Each row is a point on a tangle of strands that fork, close into loops and nearly touch. The rows are in no order.
Two points are linked if the straight distance between their rows is under 38. Some points are linked to none.
<478>: [-12  -7   1   5  17  -2 -11  20   0   7  16  10  -3  -4   6  12  -5]
<467>: [15 -3  8  8 18 -4 20 11 18  4  1  5 29 -9 17 -1  4]
<436>: [ 24   0  -4   4  20  -6  25  27  54  16  -8   5  22  -1  19 -12   6]
<209>: [  4 -14  -3  31  31 -14 -17  41  22  10  14  12   2  -5   6  34  -8]
<14>: [  2  -8  -9  -6  11 -16 -18  40  -2   8  33  18 -11  -2 -29   0 -13]
<423>: [ 12  -2   5 -14   3  10  30 -21 -17  -1  30 -11  24 -19  -6 -42  27]
<581>: [-22   8  -9 -17 -11  10 -10  -6 -12   1   6   2 -14  -2   6 -10  -5]
<232>: [ 36   1   2 -12   5   2  37  -8  12   7  24 -18  32 -20  -5 -55  30]
<429>: [-17  -6 -10   3  15  -2 -21  26   2   8  15  11 -14   0   1  15 -12]
<367>: [ 1 -3 13  7 16  6  4 -3 -4 -2 -6  9 15 -1 24  7  8]
<195>: [ 35   3  -1  -8   6   3  26   6  31  10  23 -10  28 -15  -2 -50  24]
<362>: [-20  10  -6 -23 -10  14   3 -15 -19  -1  12  -4  -7  -7   0 -22   5]
<399>: [ 13 -12   1   8  15 -17 -15  36  21  18  40  11   1 -12 -20   3  -1]
<416>: [-15   9   4  -5 -48 -11  13 -40 -27 -28 -35 -34 -11   5 -11  19 -25]
<340>: [-20  -4 -23   6   9  -3 -34  30   4   5   4   9 -28   7  -2  23 -24]
<237>: [ 22  -1   5  -9   4   7  33 -14   2   2  27 -13  32 -22  -3 -44  24]
<442>: [ 19 -11   8  41  32  -3 -21  27  15   2 -18  21   7  20   8  36   2]
<29>: [-17  14   4 -17 -16  17   2 -33 -16  -2 -13 -12 -15   0  16 -10  12]
<561>: [ -4   1 -33 -13  -7 -10 -42  42  -5  -4  15  10 -15   4 -33   3 -27]
<365>: [-19  -3 -35   4   5  -9 -46  43   9  -2   5   9 -23   6 -14  24 -33]
<565>: [  3  -1   7 -17   3  11  18 -14 -21   0  34  -5  13 -16 -10 -37  21]
<552>: [ -3   1   9  11   7   9 -22  -5  -4   4 -19  12 -13  16  16  19   2]
<193>: [ -9   6  20  -5 -44  -1  28 -64 -28 -21 -43 -22 -18  20 -18   9  -4]
<279>: [ -4 -13  -9  19  25 -16 -20  46  18  13  29  17  -8  -8 -10  24 -11]
<446>: [  1   1  14  -1  11  11  13 -13  -9  -4  -9   6  19  -1  23  -1  16]
<472>: [ 15 -12  12  35  20   3 -18   9   4  -2 -20  22   5  22  14  27   5]
<116>: [  6  -3   7   1  10   4  21  -1   5   3  15   0  28 -17   9 -16  11]
<202>: [ -9  -6 -23  -5   5 -10 -31  45  -2   3  23  19 -16   5 -29   7 -24]
<470>: [  2  -3   6  -8   6   5  12  -3  -9   4  30   1  14 -16  -4 -23  14]
<254>: [  7  -4  12  22  13   8 -21   0  -4   2 -20  18  -3  19  16  23   5]
<55>: [-13   3 -41  -3 -18 -10 -52  36   5  -8   2   3 -16  -1 -26  15 -34]
<582>: [ -5  11  20 -13 -41   2  30 -74 -24 -15 -41 -24 -17  15 -12   2   8]
<471>: [-11  16  12 -19 -35   2  20 -60 -19  -9 -35 -29 -19   3  -1  -4   4]
<31>: [ 27   3  -3  -6   9   2  30  12  42  14  12  -6  31 -10   7 -42  19]
<559>: [-22  12  -3 -24 -14  20   7 -30 -18  -4   0 -11 -10  -8  12 -18  11]
<163>: [  0 -11   3   6  16  -8  -4  22   8  11  29  10   9 -14  -3   2   0]
<27>: [ -7  11  10  -5  -8  13  -7 -29 -12   1 -24  -1 -15   7  19   2  11]
<539>: [-16   3  -3   5   3   4 -23   4  -4   5 -11   4 -19   9  15  15  -7]
<23>: [-10   7  10   2 -51  -8  14 -44 -37 -35 -41 -26 -11  19 -20  24 -23]
<344>: [ 24  -5   6  13  22  -9  21  21  34   7 -15   8  24   0  19   5   4]
<461>: [-10   4  15  -1 -51  -3  24 -56 -35 -33 -42 -19 -10  26 -24  23 -16]
<529>: [ 21   1  -2  -2  14   0  31  12  45  13   0  -1  30  -9  14 -26  13]
<154>: [ -3 -13  -7   6  19 -17 -19  40   9  12  35  17 -10  -7 -22  12 -10]
<224>: [  0   3  12   7  -7  11 -17 -20  -9   2 -28   7 -14  16  15  12   7]
<319>: [-12  18 -19 -45 -41  17  15 -49 -29 -20  10 -34  -9  -8 -19 -46   8]
<317>: [ 11  -5  12  15  19  -2   4  11   7  -1 -11  13  17   3  21  14   5]
<398>: [-13  12   3 -11 -41  -5  16 -42 -18 -14 -38 -27 -20   4  -5   8 -13]
<173>: [-19   4  -2  -7  -1   7 -14   0  -9   3  -5   2 -16   2  13   5  -6]
<277>: [ 14 -12   3  36  35 -11 -13  38  25   7  -2  14   5   5  11  39  -5]

How many points has the smallest loop of links through each point below? Write - if it is on no loop.
<344> | 12
<416> | 7
<340> | 11
<29> | 9

A piece is all that can be reached along the links. How many separate loops has the piece of each point below (a circle has one, a figure eight two, a Y none), and how many tips (points with one link)?
<14> | loops 2, tips 0
<31> | loops 1, tips 1
<416> | loops 1, tips 0

A fork is a point with three links, a tip a point with one. Leave the first point through the second and follow the links. Name the first fork or tip that comes.
<232>; <237> | <467>
<277>; <442> | <552>
<55>; <561> | <154>

Name the points in between on the shortest way along the links from the first point to the second, in order.
<23>; <471> | <416> <398>
<461>; <471> | <193> <582>
<29>; <472> | <27> <224> <552> <254>
<539>; <279> | <552> <254> <472> <442> <277> <209>
<55>; <209> | <561> <202> <14> <154> <279>
